A landscape with many valleys, sampled at points; each row gives a point and its height.
From any point a ball rolls to the lowest of the 2 points nearest to it. It stops when none of these is lower. Distance is the straight distance between rows; heights are no part of it.
q_446 h=633: [ 84  75  92 135  77 114  87 107  99 145 128 144  98 145  70 149 104 139
  88 113 129  97  73  90  68 116  95 113  57 119  66  60 128  88 134  82
 125  54]
q_490 h=587: [117  52  72  79  70 157 108  79 121 121  88  99  88  68 123  52  94  96
 154 107 128  91 101 115  65 120 126  83 129 113 101  91  78  94  91 126
  73  54]
q_912 h=512: [ 77 131  83  69  97  56 108  80 121 101  80 127 142  71 102 110 129 111
 102 113 100 136 114 136 102  83  76 122 127  87 119  64 127  86  64  89
 108 115]
q_662 h=428: [124 117 104 108 122  97  83  87 153  74 103  77  95  79 104 101  95  98
 107  97  92 140  76 112  83  96  83  54 154 141 126  94  79  88  69  68
 119 127]
q_281 h=308: [ 88  37  79 108 148  66 124  86 120  38  63  93 101 108 120 125  74  66
  97 102 119 108  78  69  98 123  85 126 134  87 135 151 102  85 105  59
  81 118]
q_611 h=346: [ 65  64  86 107 115  78 116 117  78  55  80  89  68 102  73 126  85  84
 122 100 117  85  70  82 126 111  86  78 116 108  87 106  83  89 139  76
  85  87]
q_733 h=653: [ 88 105 102  94  81  98  63  70 114 152 140 153 134 118 107 103  92 103
  95 118 129  92 100 102  74  89 104 145  74  95 102  79 121 116 107 110
 113  54]
q_65 h=257: [ 82  92  88  43 109  76  83  64  98  70 110  97  69  61 110  95  78 120
 130 105 100 102 158  67 105 141 136  78 125  80  96  97  94  90  81 118
  65 137]
q_650 h=522: [109  93  78  67  69 160 113 156  97 108  79 118 106 123 115  93  91  78
 123  83 106  76  70 137  82 114 140 116 107 107  77 119 150  68  75  94
  92  72]
q_212 h=495: [ 92  89 104  93  62  94 131  99  61 121  97 110 101 117  98  85 116 107
 103 133 120  51 113  76 130 106  88 141  67  57 103  81 102  74 132  92
  74  70]
q_714 h=335: [ 92 110  94 121  95 113 105  90  90  84  96  75  78  73  74 131  98 117
 124  94 133 129 108 101  95 112  87  39  79 140  88  66  59 112 120 111
  85 129]
q_888 h=302: [113 119 118  75 140 118  52 158 119  79  63  90 130  68 142  88 108  51
 102  87 124  89  94 151 104 125  95 104 101  77 106 148 117  93  71 105
  81 132]
q_825 h=394: [154 109  84 144 127  70  85  87 112 119 115  86  96 132  99 111  69 114
  96  89  97  92 132  51  66  73 106  61 123 141  85  98 128  85 142  88
  76 105]
q_474 h=557: [ 99 120 110  75 106 107 117 180 116 140 106 134  90  72 102  85 116  75
 125  78  98  81 109 114  73  53 143 107 108 103  78 136 139 141  88  98
 124 103]
q_851 h=299: [108  90  95 132 113 129  91 140 127 117  84  72  26 108  64  87 115 118
 142  56  76 115  87 139  94  57 114  63 149 122 111 100 100 132 120  75
 158  81]
q_162 h=235: [ 54 101  81  69  69  96 115  64  36  81 113 136  95  99  79  95 114 145
 101 136  85 112 125  67 122 114 106  84  45  88  61  51  84 109  96 131
  85 104]
q_788 h=336: [ 62  92  79  62 126  51 145 129  66  73  67  94  56  69  69 129  88 119
 120  84  58  91 116 101 134 109 113  80 113  81  69 116  90  94 100  91
 119 106]
q_305 h=444: [120  92  96  96  90  82 120 111 103  62  72  59  88 146 138  66 114  59
 118  82  58  78 123  72 127  89 115 117 157  85 123 137 118  80  95  85
  62 155]
q_877 h=664: [118 140  95 106  91 106  82  73  95 146 104 126 120 103 105  89  80 133
  95 117 123 118 119 112  78  73  97 110 100  93  84  82  89  98  86 113
  97  53]
q_3 h=423: [107 112 102  85 116 103  85 118 136 137 108 101  84  46  86  81 125 135
 107 121 153 129 112 126  76  88  95  86 141  86 122  71  99 116  90  94
 113 102]
q_544 h=438: [134 109 129  93 103 141  89 163 103 126  97  78  75  69  89  56 114 114
  87 103 120  86 102 137 120 119  94 102  94  81 121 100  96 122 109 126
 104  99]
q_466 h=371: [ 72 114 110  95 128  63 102 136  54  80  56  92  99  73  88 126  93  74
  86 128 131  55  81  71 139  99  63  78  83  83  73 101  75  79 118  75
  80  96]
q_861 h=494: [ 59 104 124  84 119 101  61 105  43  98  83  96  89 104 107  58 103  79
  72 131 101  63  96  99 149  84  90 127  62  52  82 116  80 121  92 126
  98  54]
q_73 h=478: [ 56  89  94  68  83  68 134  85  98  92  84 102 101  65 127  91 113  79
 104 133 128 126 116  93 103  58 102 132 134  71 109 123  56 126  58  97
  89 138]
q_823 h=571: [119  92  59  68 103 134 115 106 113 120  65 117 114  53 127  51  92 107
 113 115 111 104 116 132  89  96 118 115 119 108  90  88 107  92  68 122
  67  54]
q_697 h=388: [ 61 113 100 106  87 111  75  84  97  88 108 107  99 125 112  85 113  63
  91 102  81 112  56  94  94  60 106  93 111 122  71 103 123 113  84 110
 100  95]
q_686 h=422: [ 98 141 126  84  98 106 125 156  83 100  73 103 120  62 120  87 141  68
  69 137 130  78 108  89 116  69  87 104  73  87  94  89 111 105  95  82
  63 127]
q_856 h=199: [ 72  73 121  89  82  88  72 107 113 120 142 111  91 123  75 147  82 109
 120  98 129  91  66  94  85 106 102  90 121 110 103 109 123  79 110  68
 118 116]
q_449 h=485: [140 112 110 130  92 132  74  98 124 138 116  98  95 110  89  96  92  97
 168  60 132 111 133 124  68 103 111  83  96 122 140 115 104 132 104  93
 113 143]
q_889 h=625: [ 80 106 107 142  85  85  72  90  81 128 138 130  95 160  81 147 102 107
  90  91 118  92 104  77  86  80 114 115  62  94  53  87 128 107 149  99
 100  94]
q_909 h=526: [124 131  80 106 103 128  92 122  59  91  59  86 114 103 119  60 108  85
 117  86  92  89 157  93 114  79 111 123  58  95 123  90 131 120 103 102
  39 136]
q_17 h=507: [111  99  81 127 120 104  93 124  99 134  84  95  92  87  74  80  93 124
 148  61 107 110 152 134  97  78  96  99  81 116 151 100 114 164 131 100
  99 113]
q_83 h=300: [ 78 112  97  60 134  88 111 100  75  58  87 104  64  50  99 120  80 108
  94 105  82 116 125  89 121 137 124  84  90  76  86 119  68 106  72 110
 104 120]
q_534 h=362: [ 71 103 113  78  84  87  90 114 110  79  97  94 149 106 129  85 143  36
  80 112  85  83  96  95 109  94  84 141  92  70 114 130 141 110  83 107
  83 158]
q_672 h=462: [ 99  90  89 100  72  87 115 139  76 120  77  61 117 106 116  65  97 119
  71  92  81  81  73 122 129  69  68 106 127 106  88 118  84 105 128 114
  80  77]
q_791 h=538: [104 122 109  82  94 136  90 162  92 138  95 140 116 118  92  87 102  80
 113  83  82  63  74 129  91  74 128 129  97  96  83 127 151  90  77  80
 137  57]
q_919 h=445: [ 91  67 104 108  83 103 120  87 137  89 103  70  77 107  95  93 123  93
 109  92  88 120  62 119 104  97  76  96 143 117 128  96  96 107  96  87
 124 113]
q_223 h=505: [113 128  98 108  93  79 103 128  84 110  63  78 130 127 129  70 108  69
 108  74  88  71 158 101 125  58  93 160  95  70 106 128 133 111 106 105
  50 138]
q_848 h=358: [ 87  95  83  93  53 125 103  74  79  87  89 123 149 128 138  78 112  58
 113 114 105  84  74  80  93  86  98 129  93 127  91  95 126  87  81  97
  67 103]
q_629 h=132: [ 93 114 122 102 101 130  62 116  47  98 105  96 116  85  54  78  78 123
 102  96  80 110  89 113 125  92  82  92  50 104 139 114  70 138 104 111
 136  92]
q_687 h=455: [115  71 129 123  73 107 136  80 112  99 115 104 116 126  90 123 109  79
  94 116 122  60  55  83 104 142  79 129  95 101 128  88  97  53 126  62
 129  74]
q_161 h=463: [ 52  80 125  80  45 108 100 114 112 103 138  85  90 115  80  78 151 105
  98  97  66 110  65 120 118 101  86  98 108 105 117  76 125 102  98 110
 132 119]
q_993 h=264: [ 98 111  97  79 129 147  61 158  93  79  81  93 132  61 107  83  83  76
  87  91 104 119  71 136  99 110  91  91  83 118 132 133  96 124  69 106
  96 120]
q_81 h=405: [115 127 103 110 139  60  89  90 123  75  81  85 111  78 124 117  88  74
 110  74  74 108 106 108 126  67  93  96 130 103 113 142  89 125  82  84
 122 127]
q_989 h=207: [ 75 107 128  92  96  86  70  77  66 107 133 110 145  99  60  87  88 115
  85 130  78 109  84  93 128 108  60  97  58 109 149  80  83 110 107  87
 138  89]
q_646 h=248: [ 81  74  94  99  88  73  83  15 110  81 107 108 130 100 120 123  75  84
 118 115 153 135 112  89  84 108  86 126 112  85 123 109  65 102  85 109
  78 121]
q_521 h=289: [109  98  76  74  49 118 136 156  93 140 103  94 102  77 108  93  78 129
 118  93 110  77 113 113  96 115 112  66 103 135  66 108 102  81 115 115
  53 113]
q_251 h=446: [ 93  91  84 103 119 107  81  97 134 127  89 116 107  53  84 113  96 113
 147  82 124 126  97 152  70  81  99  81 123 122 116  88 102 117  80 101
 147  83]
q_946 h=493: [ 68 101 106  84  68  68  99  59  86  94 119 110  99 155  65 109 103 142
 113  87  21  97  99 103 120  90  85 101 112 105 105  71 123  38  92  72
 157  94]
q_564 h=341: [114 113  94 123 113 115 123  46  90  70 112  97  69 107  89 101 119 110
  95  82  35 140 124  88 110  92 136 118  76 100 114  79  82 134  89 105
 132 106]
q_961 h=384: [ 93 137 145 102 102  76  54 103  85 136 115  77 101  87  74 118 100 113
 110  94 136  82  87 146 138 102  65  75  92  80  90  96  60 111 123 112
 132  95]
q_763 h=508: [ 72  82  60  76 115 155  81 146  82  74  71 123 100 130 107 105  91  79
  83 103 100 111  48 115  80  92 123 112 101 111  72 114 150  85  80  83
  90  64]
q_489 h=306: [113  93  92 131 120  83 147  51  87  72  96  94  64 113  76 120 114 135
  68  95  27 128  97  97 116 102  95 105  86 103 105  63  53 101  88 108
 168  64]
q_346 h=439: [ 92 106 100 113  61 120 111 123  95 124 109  80 139 103 108  94  91 112
  64 110  90  99  62 128 105 107  70  92  80 140  80  84  89 100 106 132
  92  99]
q_435 h=233: [ 65  67 117  81 114  61  64 132 132  99 109  89  91  94  94 132 105  96
  95  88 129 119  61 126 101 109  75  93 148  85 117 141 114 103 107  74
 115 135]
q_53 h=251: [ 93 106  98 103 118 106  92 150 105 133  87 106  35  91  72  97 112 121
 129  64  90  80  98 129  98  53 125  51 123 103  47 111 125 109 121 105
 142  62]
q_580 h=555: [128  81 101 139 122 114  48  63 121 102  78  75 114 106 116  11  98  69
 131 110 112  84 109  88 121  56  73 125 130  80 156 122  96 125 108  91
  92  54]
q_522 h=591: [119  98 106 131 107  88  85  65 120 108 106 117 165 153 113 128  87  72
  96  65  79  70  88 113 106 124  72 157  65 102 123 121 133  86 125 104
 105  98]
q_98 h=326: [103  63  65 127  76 132 100  51 110  68  65  90 121 139 161  73 115  45
  98 119 130  92  83  83  74  77 115 140 119  92  80 117 113  88 105 110
  49  82]
q_304 h=410: [103 116 130 124  94 135  67 116 106 130 123  82  87  96  69 104 123 107
 114  81 131  75  85 138 124 127  96  83  54  96  96  92  95 128 139 134
 118 106]
q_303 h=484: [106 107  89 113  99  63 130 118  86 114  66  83 113  97 126  79  90  81
  95  90  98  61 118  76 108  49  90 113 123  89  83 136 106  97 140 100
  51  90]
q_759 h=689: [ 98 136 111  82  64 119 116  59 131 154 128 132 128  83 117  82 133 107
  67 118  88 114 114 145  92 118 109 124  85  90  72  59  87 115  68 154
 124  74]
q_23 h=483: [127  90 127 121  96 111  97  95 115 109 138  83  61 142  80 114 125 128
  61  99 110 100  97  92  96 126 109 115 105  67 108  79 117  72 115  94
 108  94]
q_982 h=378: [122 125 116 133 133  88 131  75 108  98 102 106  95  92  91 111  84  91
 116  89  69 115 119  85  97  65 112 120  94 114 124 124  74 143  88  71
 147 116]
q_143 h=677: [122 149 107  83  76 130  65  71 103 151 135 120 141  79  94  60  99 135
  76 120  91 128 112 126  84 104 109  81  82 114 114  52  89 108  58 123
 112  92]
q_538 h=544: [124 103  94  91  94 153  45  94  51  87 124 101  92 117  88  73  92 143
  81 121  95  93 104  77 122 155 109  67  45  92  82  65 103  90 105 138
  76  74]
q_859 h=642: [ 73  98  92 132  81 109  71  86 105 154 112 147 111 152  99 102 119 129
  69 132 143  94  83 105  88 104  70 157  67  71  79  53 112  94 134  89
 106  12]
q_287 h=582: [120 109 100 114  96 102  57  25 124  81 100  99 150 153 140  87  90  69
 105  76  86  97 102 117 106  96  91 139  98 103 118 122 113  93  85 111
 101  93]
q_445 h=480: [ 91  89  91 104 123 123  86 123 112  58 115 101  84 123  74 133 128 106
  49  92  58 145  57 119  74 129 109  80  89 128  91  71 145  83  75  84
 131 114]
q_374 h=617: [104 100  84 137  96 100  59  75 111 120 116 106 112 170 107 123  96 114
  64  96 112 104  88  98  73  80  99 106 112 115  66  91 137  76 128  87
  78  61]
q_438 h=179: [ 72  98 111  64  74 117 112 135  73 111 102 119 103 100 102 139  81 110
 101  83 119 109  90 136  98 104 124 124  90  76  76 133  74 106  69 108
 113 105]
q_181 h=476: [127  99 111  90  58 102 139  98  61  92  86  85 102 156  95 105 104  92
 126 102 103  52 108  71 138 108  86 126  97  87 116  86 109  37 118  54
  75 108]
q_666 h=497: [ 46 101  86  59 110  37 117 100  93  80  59 127 109  72  99 116 115  93
 121 121 109 119 119 101 113  50  93 117 142  79 107 102 106  97  66  53
 110 125]
q_29 h=447: [112 139 124  80  92  98 144 128 102  96  63  96 126  78 119 114 133  56
 108  94 122  82  98 119 108 103  85 108 103  94  98 110 114  69  72  73
  99 148]
q_148 h=321: [ 44 111 101  89  88  83 113 103  49  88 111 124 106 107  56 141  99 158
  69 103  64 127  86 127 122 100  67  78  34 106  50  75  75 116  99 128
 136  94]
q_424 h=441: [127  97 120 131 117 101 147 128  98  74 102  78 102 109  85 141 101  87
  57 102  92  65  70  85 114 138  84 103  74 114 112  84  98  78 131  86
 110  97]
q_72 h=414: [ 58 107 100 104  78 122  77 102  95 127 138 110  90 105  80 104 101 117
  87 113 104 119  59 104  88  79  97  67  81 126  61  80  91 127 106 127
 114  87]
q_767 h=568: [107  96  86  99 105 115 147 160 119 122 108 122 110  63 113 111  88  81
 120  68  81  77 101 119  57 100 131  92  86 150  81 119 120 120  97 118
 115 101]
q_350 h=389: [ 78 103 107  81  79  77  90  72 114  78 106  78 125 116 121  49 139  69
 122  88  64 105 132  88 117  82  86 125 112  89 128 110 138 121  77 121
  69 168]
q_153 h=294: [ 81  35  57 132  49 121 123  56 111  80  90 102  97 158 132 112 118  95
 104  98 113 118  81  98  65  87 108 141 115 112  69  76 124  87 127 103
  63  80]
q_43 h=466: [104 102 111  88 118 138 104 150  68  99  62 103  77  71  98  69 106  95
 100 109 113  59 104 118 134 102 114 129  64  59  96 116  82 113 101 114
 100  62]
q_824 h=202: [ 95  79  97  89 101  96  73  37 106  63 114 114 140 105 138 101  44  68
 108 111 121 136 101  63  71 109 100 109 105 115 124 154  48 119  53 107
  84 142]
q_962 h=465: [ 93 113 116  95  87 106  86  99 117 138 106 122 112  62  85 131  97 108
 177  62 136  97 125 151  89 103 101  78  88 124 101 107 101 123 109 115
 130 127]
q_366 h=327: [ 78  38  75 113 126  90 119  96 121  71  61  84  89  99 107 134  93  75
  98 109 141  99  49 110  92 118  93  92 146  91  83 124  86  75 121  83
  84  74]
q_746 h=537: [120  64  75 143 120  87  61  69 101 107  82  73 102 119  88  48  78 124
 121 109 109  99 108  68 113  62  73 103 135 104 152 102  98  95 135  62
  76  36]
q_99 h=426: [124 133 127  91 124  92 128 110 122  67  86  89 107  76 137  87 114  49
 112  95  79  86 110  79 103  96 115  98 118  91 112 138  90  94  67  83
 112 143]
q_189 h=395: [124 115 115 105  84 110 132 102 124 120 136  92  91  62  95  96 117 109
  85 126 119 127 113  83  66 114 105  87 118 100 131  71  88 108  85 100
  83 142]
q_735 h=262: [ 85  89 110  76 132  58  97 104 153  84  99 105  77  89  98 126 132 101
 107  94 105 107 108 113 103 129 103 112 132  76 116 106 144  89  89  88
 117 128]
q_240 h=545: [142  96 124  86  77  93 173 127 111  98 137  87 106 124 117 123  76  88
  81  69  54 101 114  71  68 130 122 111 100 120 134 162  81  88  82  98
 114 159]
q_443 h=551: [ 91 113  74  52  77 104 128 144  98 143  82 135 136  51 132  63  98 100
  87 131 115 102 104 119  78  60 115 133 107  92  80  97  97 109  58 110
  86  75]
q_180 h=368: [134 105  76 130  94 110  95 108 113 132 125 112  83  96  95 106  91 136
  89 113 124 103 106  61  46  96 121  46  99 144  70  56 116  91 129 105
  67  74]
q_980 h=427: [154  91  98 151 147  75 133  82 110  76  96  80  75 109 100 153  81  74
  68  84  99  71  97  62 100 140 110 101  84 100  90 108  83  90 142  91
  88  86]
q_905 h=130: [122  85 104  79 124 109  74  84 112  83 116 101 102  81 129  88  56  88
  96 114 118 109 113  71  72 131 121 103 113  96 121 138  80 106  62 109
  83  93]
q_179 h=700: [ 87 108  89  74  63  92 142  77 100 140 118 110  91  72 123  64 128 121
  61 146  98 102 116  93 102  91 106 105 105  74  64  71  69 120  84 149
  82  77]
q_897 h=609: [149 115  80 146 136 107  86 108 116 102  88  93 116 130 108 114 103 108
  44  95 100 110  98 108  69  89 100 123 107 103  95  79 137  75 112  82
  89  67]
q_317 h=479: [ 84  91 125  83  63  90 132  97 106  99 131 110  94 125  72 119 119 103
 112  85  23  96  86  99 105 107 101 100  82 130 126  89 124  76  88  94
 168 121]
q_258 h=456: [ 82 108 129  90  95  89 115 116  99  98 109  97  83  79 123  87  95  65
  82 124 129 112  87  67  91  58 114  99 134  92  96 151  43 124  62  95
 106 123]
q_469 h=270: [ 83  89  63 116 105  60 155  71  68  76  90 112  63 119  81 116 114 143
  82  93  42 106 112  93 120 102 102 120  69  93  70  59  98  81 119 105
 115  57]
q_71 h=556: [117  80 105  71  64 100 181 166 120 115 131 112 117  75 109 123  80  82
  77  82  67  87  82  87  65 133 118 106  84 130 106 146 102  94  96 112
 112 126]
q_836 h=528: [118 122  78 111 124 116  72  90  77 106  84  97 115  91  99  90 100 125
  98  79 104 121 147 120 105  87 103 110  64  98 104  83 112 137  99 129
  70 120]
q_224 h=283: [124  90  92 107 106  69 127  44  98  71  78 102 135  96 123 132  69  82
 137 114 144  95 119  69  91 131  83 108 123  97 118 112  68  54  90  72
  82 128]
q_722 h=107: [ 49  60  84  49  53 110 116  82  72 106 112 125 109 118 107 123  74 114
 109  95  93  83  90 119 120 137 124 137  90  84  78 117  94  91  90 142
 103  91]
q_817 h=468: [108 103  97 117 134 106 107 115 139  79 126 109 108  68  83 112 113 100
  64 104  66 115  65  91  66 126  91  61  97 150  99  67 124  95  96  88
 114 105]
q_789 h=509: [109 111 131 118  84 109 125  69 102  87 122  83  47 114  97 129 117  76
 126  86  91  97 102  91 110 111 127  85  92  94  70 107  70 112 117 122
 113 117]
q_436 h=397: [ 86 145 118  85 100 109 118 130  50  86  77 106 103 102  99 133 117  77
  58 143 127  89  95  73 122  98  94 106  62  65  70  92  90  76  85  73
  81 112]
q_676 h=600: [156 116  91 138 135  92  80 109 125 135  93 117 163 117 102 111  80 111
  90  64  90  82 120 123  74 103  92 138  89 108 127 104 148  84 126  92
 106  76]
q_954 h=334: [136 122  93  81  96 105 106 134 101 121 121 130 111  63  92  91  72 113
 129 107 111  75 130  69  75 114 124  57  89 132  93  72 121  81 105  98
  80 102]
q_639 h=530: [ 80  93 112  63 104 107  68 110  67  77 121  91  73 103  75  89  97 146
  59 104  67  94 100  89 135 160 106  68  60  68  74  95 112  99 103 146
 101  92]
q_821 h=425: [113 109 102 102  97 123 110  95 119 114 115  66  76  79 109  77  89 110
  82 110 107 142  89  99  68  80 114  77 139 113 104 109  43 138  78 121
 102 112]
q_742 h=469: [116  77 142 129  76 118 135 119 124 123 135 111  91 145  69 122 136 101
  73  93  78  63  69 113  95 131  92 136  75  90 131  78 133  73 117  90
 157  88]
q_272 h=443: [101 123 121  96 150  87  45  65 146  74 111  94 102  88 111 120 105  92
  70 113 103 129  70 107  92 139  85  59 139  93 104  78  84  75  72  80
 121  97]
q_878 h=231: [ 60  65  69 102  83 111 162  85  82  80  90 118  75  99  97 140 134 113
  98 102  90 115  98 102 115 132 115 124  63 101  74  67 105  95 114 116
 101  96]
q_727 h=282: [ 56 120  78  92  79  97 106  58  65  93 114 136 116  99  91 152 111 126
  55 130  86 143 114  99  96 114 105 112  40  95  59  58  81 122  86 138
 103  98]
q_351 h=287: [115  58  94 109 165  63 125 106 143  59  82  92 105  73 100 120  96  90
 102  78 101 100 112  99  98 137  77 104 131  89 157 129 128  91 114  55
 105 130]
q_949 h=212: [ 95 116 126  75 100 122  76 138  88  96 102  80 112  71  81  98  88 104
 101  75  82 142  68 154 121  95  77  78  96 123 135 122  50 124  69  92
 146 120]
q_574 h=492: [ 76  85 111  86 125 116  64 143 100  77 120 120  86 128  79  99 103  97
  59 110  75 118  44  87  80 102 109  97 100 105 102 108 154  92  81  68
 133  77]
q_116 h=365: [125 103 119 118  88 109  99  82 132 122 123  52  71  66  93  88 106 120
 134  85 120 112 120 117 101 111  86  50 126 107 119  73  69 107 120 121
  88 144]
q_66 h=337: [ 99  85  89  67 124 105  93 124 121  48  65  98 129  91 136  72 112  53
  98 100 105  86 105  93  84 128 102 129 100  83 120 142 150  89  69 101
  63 151]
q_40 h=174: [ 38  76  88  78  46 101 103  70  57  98 121 115 108 116  81 118  96 130
 136 100  92 102  94 117 137 116  86 103  64 117  73  74  91 111 123 146
  91 102]
q_228 h=266: [101  54  66 135  80 115 121  42  97  68  92 107  72 150  97 149 116 104
 106  83 100 116  96 105 100 129 122 117  84 119  58  56 101  67 124 112
  90  71]
q_908 h=203: [ 97  73 103  73 121  95  80  54 134  80 131  92  64  70 127  49  98  93
  96 126  84 110 131  43  91 113 133  83 141  84 113 112  83 116  56 122
  76 121]
q_643 h=301: [103 111  96 102  88 118  93  57  79  78 116 103 108  80  68  99 104 128
 116 128 107 136 106  74  99 112  90  60  61 136 122  37  78 102  93  93
  92 117]
q_35 h=450: [105  84  72 148 123  99 117  94 145 117  94  74  86  73  99  94  88 110
  95  93 106 144  91 108  71  57  92  65 133 135 104 102  52 148 129 108
 102  85]
q_208 h=524: [132 114 108 109 132 115  91  69 122  81 102  86  65  78 119 115  95  79
 139  63 109 108 138 114  95 127 136  86 107  92  91 130  60 121  84 115
 103 124]
q_481 h=513: [ 66 102 110  73 137  80  50 112  59  69  92  88  78 117  97  94  71  96
  68 107  76  82  71  93 137 125 105  77  96  65  72 120  85  89  96 116
  95  63]
q_57 h=411: [132  98  88 142 146  79 104  97  94  73  97  90  70 124  81 123  70  94
 102 102  86  70 100  26  92 103 104  55 102 134  92  94 113  70 144  68
  81  75]
q_380 h=259: [104 119 125 100  83 108  54  78  94  99 144  81 122 111  77  89 103 110
  61 132  89 134  82  85  98 124  70  72  89 111 129  63 100  90  84 100
  95 125]
q_709 h=352: [ 88 131 109 118 133  78  53  98  86 129  73  93  91  74  72  88 106 126
 129 105 142  96 107 128 127  64  69  75  90  78  83  93  75 125 130 106
 101  54]
q_76 h=491: [ 91 119 125 130  95  67 128 108  86 111 116  74  38 116  86 131 112 110
  78  95 102 110  87  94 105  61 106  89 123  72  71 113  55 119 123 100
 123  91]
q_569 h=503: [130  66  62 133 123  45 107 104 110 116  43  75 137  90 128  69  63  91
 119  89 128  77 143  91 111  52  61 109 133  97 135 141  91 109 147  80
  48  83]
q_752 h=457: [ 96 123 132  96 130  76  82  63 147  84 140 120 132  81 100 115 122  70
  64 120  78 104  74  90  90 151  78  64 101 117 102  55 129  79  85  99
 134 101]
q_758 h=518: [124  94 103 109  97 101 102 121  79  90 118  74  74 142  79  93  72 119
 109  83  80 106 115  68 103  98 113  91 116 101 137 109 108  87 107  57
 100 123]
q_89 h=241: [ 80 119 116  85  57 112 135 165  84 135 108 107  89  94 102 123  99 109
  93 111 132  85  82 112 102  78 102  84 108  97  51 100  91  94 110 106
  83 118]
q_778 h=521: [135  70  85 123 121  78 110  92 113 117  85  84 134  82 103  59  82 112
  91 122 126  92 128  75  99  79  63 128 107 103 157  94  93 113 132  93
  71  77]
q_964 h=570: [ 93  89 116 116  97  92  50  36 119 113  90  89 127 145 141  55 100  59
 121  92 108  73  99 109 128  68  76 161 119  65 126 137  90 112 103 115
  89  68]
q_719 h=461: [127 112 114  97  71  85 130  78  99  80  65  73  96 144 133 102 119  58
 127  87  99  57 105  95 130  99 110 124 140  69  88 112 119  38 114  76
  81 118]
q_829 h=504: [111 104 106 101  99  78  90  71  81  84 108 110  98 138  67 105  69 125
 133  89  54  92 116  62 117  96 103  85  89 115 117  83 120  62 103  58
 134  89]
q_711 h=418: [111 105  99  83  80 113  72 109  90  65  72  58  96 122 131  22 114  63
 121  90  74  93 130  94 123  67 113 112 121  78 131 130 117 118  60 114
  59 162]
q_69 h=539: [158 138 118 102 108 127  93  75 117  94 100  99  92  71 121 113 105  90
 102  87 128  89 121  95  96 157 129  81  70  99  82  99  75  91  90 137
  77 114]
q_740 h=472: [102 102 108 138 138  62  91 100 111 131 118  83  75  88  88 103  75 143
  67 103 107 122  98 103 105  67  92  91 116  85  92 114  49 142 126 119
 121  66]
q_922 h=307: [ 88 112  85 116 132  95  82 140  69 126  74  99  42  73  72  81  92 126
 138  88 129  83 118 100 103  46 109  42  97  88  58 109  86 135 137 101
  90  64]
q_182 h=601: [128  46  55  99  63 165 120 117 102 113  73 108  93 103 116  88  65 101
 136  95 135  80  97 100  67 133 129  81 104 133  83 101 112  74 129 105
  55  61]
q_9 h=554: [151 119 104  92 123 141  31  69  92  86 115 100  66  96  97  91  84 129
 113  99 119  90 126  73 101 159 138  53  77 107  82  75  91  78  97 115
  84  95]
q_11 h=531: [149  93 124 127  88  80 152 102 100 100 135  92  95 112  84 122  72 109
  99  92  81 104 132  42  78 103 111 106 101 112 151 111  91  90 115  55
 113 155]
q_149 h=529: [ 82 138  81  53 113  56  96 112 118 123  80 136 151  45 122  68 113  99
  72 140  94 116 126 125  92  59  88 118 149  75  93  87 114 103  64  99
 103  78]
q_864 h=354: [ 38 110  95  69 117  65 114 132  49  68  87 116  73  81  59 130 116 133
  83 103  55 122 101 108 129  80  89  74  76  80  55 101  97 111  90  96
 127 112]

For each start below, name the point where the ball stops.
q_742 => q_722
q_639 => q_53
q_71 => q_662
q_29 => q_856
q_474 => q_662
q_181 => q_629
q_672 => q_878
